Points on a hilly landscape, in no order, each with its height.
A climber steps from a point to the highest of its 2 nearest points, and stops where none of them is higher. Distance is the straight distance between rows; heights are no part of it.
fanam: [168 184 160  90 133 105  99 123 143  62  89 116  93 152 113 108  93 152
 100 141 144 124 131 121]  height 1.81
ret: [142  57 179 124 118 179 122 127 120 158 128 162  92 101 138 112 108 172
 142 132 138 122 153 170]  height 4.11
Bive: [168 114 162 170 168 137  78 114 124 105 108 185 147  73 124 103  84 145
 110 142 165 105 132 146]  height 7.08
bilit: [132 143  44  96 103  86 165 127  64 142 137 131  99 122  88 115 137 113
 151  85 112 185 114 141]  height 1.62
bover: [116 144 124 117 185 151 136 112 127 137 122  59 154 127 167 125 144 171
 108 109 109  93 120  75]  height 3.72
geku: [119 118 185  81  90 154 130 176 165 126 105 145 102 192 117 110 156 138
 122 117 127 154 127 101]  height 1.91
tufaz: [109 175  64 108 132 106 176 128 104 106 154  65 138 134 148 120 154 135
 163  91 101 154 138 124]  height 2.01
gika: [ 82 135 108 141 182 140 134 125 134 139 135  59 166  94 185 122 159 136
 118 134 105 125 127 116]  height 4.15
Suba: [122 123 122 122 152 153 127 170 135 136  89 138 113 186 112 147  44 129
 157 120  53 128 130  70]  height 4.80
fuve: [103 143  99 137 130  60 141  87 110 132 179 106 155  78 138 143  96 103
 159 130 147 133 109 171]  height 5.55
nifib: [145 164 105 103 156 100 104  74  99 106 123  89 123  79 127 111 105 169
 133 116 157  82 119 156]  height 0.68
Siz: [135  96 159 121 113 133 122 146 145 154 108 181  90 142  94 146  28 129
 163 155  66 125 157 147]  height 3.61
fatep: [160  98 177 140 138 176  92 180 149  98  99 201 128 128 128  94 162 145
 116 114 156 145 138 125]  height 2.34
puv: [123  76 178 108 130 155 107 113 133 133  97 140 104 132 122 151  44 163
 136 126 102  50 132 100]  height 4.09
Butag: [127 150 130 137 119 157 112 169 152 100 113 122 166 127 129  89 217  99
  72 124 126 153 133 121]  height 0.93
Tes: [118 173 152 120 148 133 106 154 152  84 103 110 139 131 139  80 175 130
  89 130 140 166 131 124]  height 1.18
nelo: [129 136  57 123  95  87 151 118  92 130 143 138 143  91  76 118 169  85
 131 124 129 174 127 146]  height 1.46
sete: [154 138  85 134 185 132 121  93  80 153 118 132  94 108 130 144  85 120
 125 108  83 137 117  93]  height 5.96
Nilos: [168 150 133  90  86 132 125  92 137 141 110 122 121 184  95 161 122 144
 113 108 204  70 101  85]  height 3.24
soroz: [ 57 111  96 175 123 101 148 139 132 135 158 127 149  97 171 168 166 104
 160 138 146 151  96 176]  height 6.85
melug: [138 142  79 105 144  92 136  91  61 152 111 114  89 135 111 155  53 108
 156  85 109 141  90 120]  height 6.95
bazen: [153 140  62 118 151 133 109 101  70 144 107 156 126  68 103  88 175 138
 109  67 142 135 107 130]  height 6.96
Per: [133 136 122 147 183 148  90 147 127 101  93 162 149 132 126 119 120 148
  91  79 124  90 109  71]  height 6.21
zim: [185 134 162  90 128 134 131  93 171 136 145 109 150 107 150 110 166 155
 135 131 209  99 107 157]  height 4.64
torod: [ 83 103 144 111 124 141 140 118 110 177 122  78 111 179 145 163  82 166
 144  79 118  86  98 104]  height 4.04
botu: [155  96 179  97 103 158  95 150 164 127  76 216 116 157  84 140  92 156
 164 103 140  70 136 124]  height 4.66
badat: [113 166 148 100  98 151 110 145 130  86  43 131  74 193 109 137  56 171
 162 102  99 101 138 139]  height 3.53
Zalid: [158  45 141 145 157 171 114 137 121 163 123 193 115 102 132 124  91 156
 155 136 112 105 162 132]  height 4.37
filub: [146 147  92  94 134 157 160 111  95 172 130  72  75 163 127 138 111 173
 144 132  97 122 157 118]  height 2.08
fif: [106 140 110 132 148 148 149 165 126 107 121 105 101 146 143 120 140 113
  86 140  72 169 157  87]  height 3.39
lufam: [ 88 126  87 183 130 131 102 157 120 114 120 119 192  92 138 150 191  57
  95 167 114 118  97 122]  height 5.65
ses: [135 136 184  71  84 129 153 157 163 135 133 103 114 207 121 133 156 131
 123 132 136 157 130 113]  height 1.73
nibos: [136 152  91 164  76 106 178 105 165 140 212 121 180  99 121 132 178  72
 165 134 136 104 130 143]  height 6.18
gilo: [140 146 155 118 118 102 115 106 155 133 141 132 171 106 124 113 160 129
 138 108 187 116 103 167]  height 5.26
lelof: [ 85  72 150 151 181 138 102 120 126 148 110 135 126  90 181 148  77 127
 128 109 102 129  98 119]  height 4.68
rumef: [171 114  96 147 140 155 120 151 114 146 111 204 107 142  88 103 144 130
 118 111  99 149 161 116]  height 4.35
sidiv: [ 80 153  86 161 131  98 131 140 126 104 135  98 192 113 124 149 152  61
  94 155 106 129 111 101]  height 5.24
dag: [110 108 204 108 135 114 107 143 157  84 122 122 127 143 140 114  60 122
 105 158 108 115 141  98]  height 2.37
medu: [119  98 179 104 152 183 102 185 155 102  96 165 112 152 136  96 142 157
 131 112 115 130 148  97]  height 2.15
fenid: [101  99 153 132 160 122 115 109 118 144 114 112 119 138 143 156  53 158
 114  98 109  85  99 104]  height 4.36
mevoz: [153 182 138  86  86 113 175 133 133 117 155  80 136 216 130 130 132 132
 150 128 136 154 138 105]  height 2.07
fulon: [114 143 114 104 118 164 154 150 108 174 109 109  56 170 120 131 109 158
 150 115  74 163 151 140]  height 1.75
limot: [121 184 107 104 121 152 116 140 106  94  52 126  81 201 110 133  64 156
 143  88 109 114 130  98]  height 3.81
fozi: [110 179 113 104 110 110 182 168 135  88 149  67 141 190 142 129 146 128
 140 123 108 185 144 114]  height 2.48
Nupal: [107  80 128 178 105 118 123 139 118 136 155 161 117 104 134 178 131  89
 115 218 128 149 109 145]  height 7.43
Tam: [128  68 150 136 117 189 149 148 140 154 138 127 139 129 134 124 176 129
  96 150 106 122 148  86]  height 4.00
vavem: [145 153  79 142 158 119 124 102  98 136 141 117 149  48 125  72 172 110
 128 162 147 147 147 168]  height 1.15
tifif: [127 139 109 147  85  92 183 105 148 134 216 104 138 140 126 154 141  92
 147 172 119 142 158 138]  height 7.63
kesit: [112  97 125 208 170 163 102 150 103 126 104 152 147  59 155 120 160 104
 115 159 152 143 123 149]  height 6.32
Vuruf: [171 122 167  71  92 146 114  80 159 120  84 108  90 150 120 152 107 162
 119 128 191  59 130 134]  height 2.95
puse: [114  66 155 150 103 179 133 163 135 158 131 166 154 146 122 129 189 117
  95 110 123 134 128 105]  height 3.80
Vubo: [126 173 116 149 101 119 127 153 182  98 145 122 191 110 156 111 231  60
 154 166 168 119 124 159]  height 0.30
Nudu: [158 129 142 141 163 121  71 137 126 107  85 182 124 151  98 143  71 148
 121  88 127  71 115  84]  height 5.67
Tun: [ 70  89 135 164 178 140 108 151 138 115 110 156 103 111 170 149  76 112
 129 137  86 165 118 119]  height 4.94
demer: [126 112 109 145 111 109 170 115 127 167 195  92 130 120 131 163 135 115
 121 196 100 142 154 132]  height 6.42
damu: [ 81 116 111 117 117 122 165 126 101 176 142 103 137 193 139 164 118 128
 139  71 100 140  96 110]  height 3.71
govis: [111  78 141 135 125 137 125 107 119 167 140 138 104 119 137 125 128 173
 133 108 141 131 121 180]  height 3.82
lipo: [162 146 198 101 135 116  96 133 155  61 101 140 102 134 131 114  65 136
 105 169 116 124 146 112]  height 2.14
Miti: [ 95 107 123 153 166 129 121 168 129 126 104 164 105 155 143 160  58  84
 130 137  53 157 129  77]  height 5.39
Zeveb: [141 103 188 105 151 163 121 113 153 131 129  92 138  97 170 111 159 181
 123 142 177  96 126 132]  height 4.07
Kizo: [125 162  47  87 129 106 177 118  63 134 139  89 115 130 120 118 142 128
 155  87 102 171 124 117]  height 1.77
pugi: [149 121 115 155  92 132 168 107 181 158 195 115 205 122 137 135 208  81
 134 132 147 100 131 144]  height 5.47
miz: [ 70 106 137 175 105 108 143 144 168 114 166 107 185 119 166 159 173  99
 151 180 156 118 102 149]  height 6.17
balu: [107 145  88 105 133  51 147  87  78 124 142  92 131 103 128 147  68 112
 172  87 135 143  79 146]  height 6.08
nalu: [ 99 133 182 116 129 113 134 141 147 105 136  80 142 167 143 141  86 124
 103 147 119 126 120  74]  height 2.59
Selaf: [112 110 138 116 100 102 135 112 113 154 139 147  88 127 130 120 141 165
 146  90 148 155 128 210]  height 3.54
mem: [151 145 106 126 173 123 105  98 100 131 119 112 106  58 149  90 131 157
 123 129 137 143 138 177]  height 0.92
vor: [159 135 150  76  92 135 123  73 134 112  83  95  62 141 130 134 105 186
 129 135 156  71 157 163]  height 2.72
zipi: [ 77 157  79 145 176 104 144 126 127 128 136  66 176  86 175 140 141  75
 136 140 100 130 114 114]  height 4.67
kosud: [162  95 144 148 110 162 150 120 166 164 167 105 184  86 144 117 209 107
 123 173 167 120 152 148]  height 4.86
zif: [145  90 182 120 117 130 113 121 132 129 108 170 106 129 108 144  25 140
 149 146  86  75 151 139]  height 3.87
malak: [150 167  98 142 155 120  89 121  99 109  89 179 141 111  96 101 144 137
  90  77 137 118 105 109]  height 6.73
mugi: [119 103 155 191 147 134  81 130 115 110 109 165 145  62 145 105 116 120
 121 137 176 147 116 177]  height 6.63
lini: [129 103 147 135  99 136 124 140 139 163 124 165 165 164 104 129 168 123
  93  79 143 117  93  95]  height 3.64
mun: [112  84 118 158 108 121 141 127 115 160 166 155 102 127 110 167 114  86
 102 215  97 153 145 120]  height 6.76
zuzod: [118 141 146 124 127  79  90 110 100 104 103 153 111 113 117 119  70 130
 119  94 137 127 106 176]  height 6.51
Zilis: [123  97 112 160 112 115 140 123 113 170 148 159 130 157  92 168  93  82
 105 159  87 137 137  82]  height 6.15
zule: [184 168 102 103 117 121 165  84 132 146 177  87 137 120 114 117 172 147
 142 131 153 115 159 135]  height 3.41
zino: [169  82 102 162 162 147 113 137 116 149 123 196  98 115 105 116 110 129
 127 143 103 143 162 135]  height 4.71
Tilu: [103 149 132 117 102  97 166 121 155 124 180 114 117 154 151 123 149 151
 175  80 145 153 129 191]  height 3.03
miluv: [149 113 168 105  85 137 119 118 138 170 114 161 129 187  87 154 135 142
 120  92 173  83  89  97]  height 3.46
Vula: [164 134 132 118 120 146  87 157 145 123  78 209 120 181  61 142  85 151
 155 105 134  73 146 104]  height 5.04
dap: [103 120 113 192 161 163  95 149 120 125  99 122 205  66 149 108 189  84
  94 138 142 116 103 136]  height 6.02
Nid: [159 136 117  89 118 132 154  81 103 156 130  81  62 146 128 139 119 193
 146 134 126 105 161 159]  height 2.36
Pifi: [149 174 116 138 148  84  74 111 104  82 106 184 124 107  92 108  96 114
 109  95 148 130 106 132]  height 7.38
zenol: [ 74 125 113 138 120  91 138 145 109 139 141 126 129 166 136 155 122 101
 134  87 113 165 104 133]  height 3.40
dotag: [107  91 128 112 121 189 151 160 135 185 125 137  75 154 121 129 113 150
 154 136  63 137 158 100]  height 1.45
fifar: [132 167 102 137 117 131 128 148 163 100 147 100 182 108 130  96 226  80
 115 159 142 141 147 156]  height 0.59
leba: [ 80 150 138 128 130 129 153 175 135 102 134  82 115 185 144 129 113 116
 105 152  88 176 144  91]  height 2.97
mufek: [194 187  97  94  99  93 163  69 118 127 180  98 145 120  91 115 136 125
 153 127 165 105 136 125]  height 2.94
Kofut: [163  96 136 128 122 171 150 118 148 166 154  94 161 102 133 108 197 136
  93 172 120 123 159 119]  height 4.40
fenas: [ 88 116  87 172 142  95 139  98 132 146 170 117 147  62 163 147 150 106
 165 154 141 143 120 189]  height 6.24
muza: [135 141 175 100  99  75 109  96 134 118 127 137 135 140 114 129 100 141
 125  91 180 108  94 172]  height 5.81
geg: [116 111 135 183 113  92 102 112 121 135 155 155 165  93 106 156 124  80
 104 190 162 126 103 126]  height 6.84
Fug: [141  79 202 142 103 170  98 165 146  98 127 199 119 119 128 111 136 109
 120 164 164 148 141 132]  height 2.50
tagi: [121 125 145 104 164 165 128 119 138 127 109  72 110 130 167 133 135 196
 117 111 135  77 132  95]  height 3.86
Zunu: [140  90 187 130  87 126 115 142 159 113 157 158 132 107 136 125 160 109
 113 178 195 170 130 162]  height 2.68
gasa: [178 140 114 117 138 152 146  98 126 156 149  87 145 112 119 105 185 154
  97 152 124 118 155 108]  height 3.98
Nolim: [142 180  95 123 159 138 118 146  93  95  79 134  94 190 111 130  57 143
 135 105  83 131 132  72]  height 4.19
fam: [169 127  90 136 194 144 115 114 107 131 117 145  87 108 127 129  75 136
 117 142  81 127 154 105]  height 5.35
Dusaz: [136 145  90 138 128 143 139 152 107 126 106 147 118 151 105 119 155 103
  97  97  74 163 139  96]  height 3.91
reto: [119 148 136 126 124 123 160 122 174 120 179  97 123 109 170 114 172 164
 174 132 150 147 158 184]  height 2.47
Zagi: [161 196 146 101 138 126 107 140 144  73 104 114 121 151 115 102 151 139
  94 123 152 154 125 119]  height 1.44
Mupi: [ 82 102 180 144  93  89 111 149 151  89 137 144 119 120 145 142 124 117
 123 168 161 159 116 187]  height 2.87
Sofu: [140 155  44 138 125  99 132 123  94 124 138 120 156  42 109  90 190  76
 141 160 136 151 138 166]  height 1.30
Zum: [150 190  85 110  90  74 176  95 130 104 184 110 172 105 110 113 125 109
 191  99 168 108 101 119]  height 2.49
Dinup: [ 61 122 160 137  98  93 126 175 145 101 132 141 119 158 152 130 145 116
 131 119 142 167 111 156]  height 3.08

Where does a climber stop that starts at each point below?
lufam | Pifi
vavem | zino
mufek | tifif
mevoz | zino
filub | tifif
reto | tifif
Tes | zino
tagi | Pifi
Zunu | fenid
Vula | Pifi
tufaz | zino
botu | Pifi
miluv | tifif
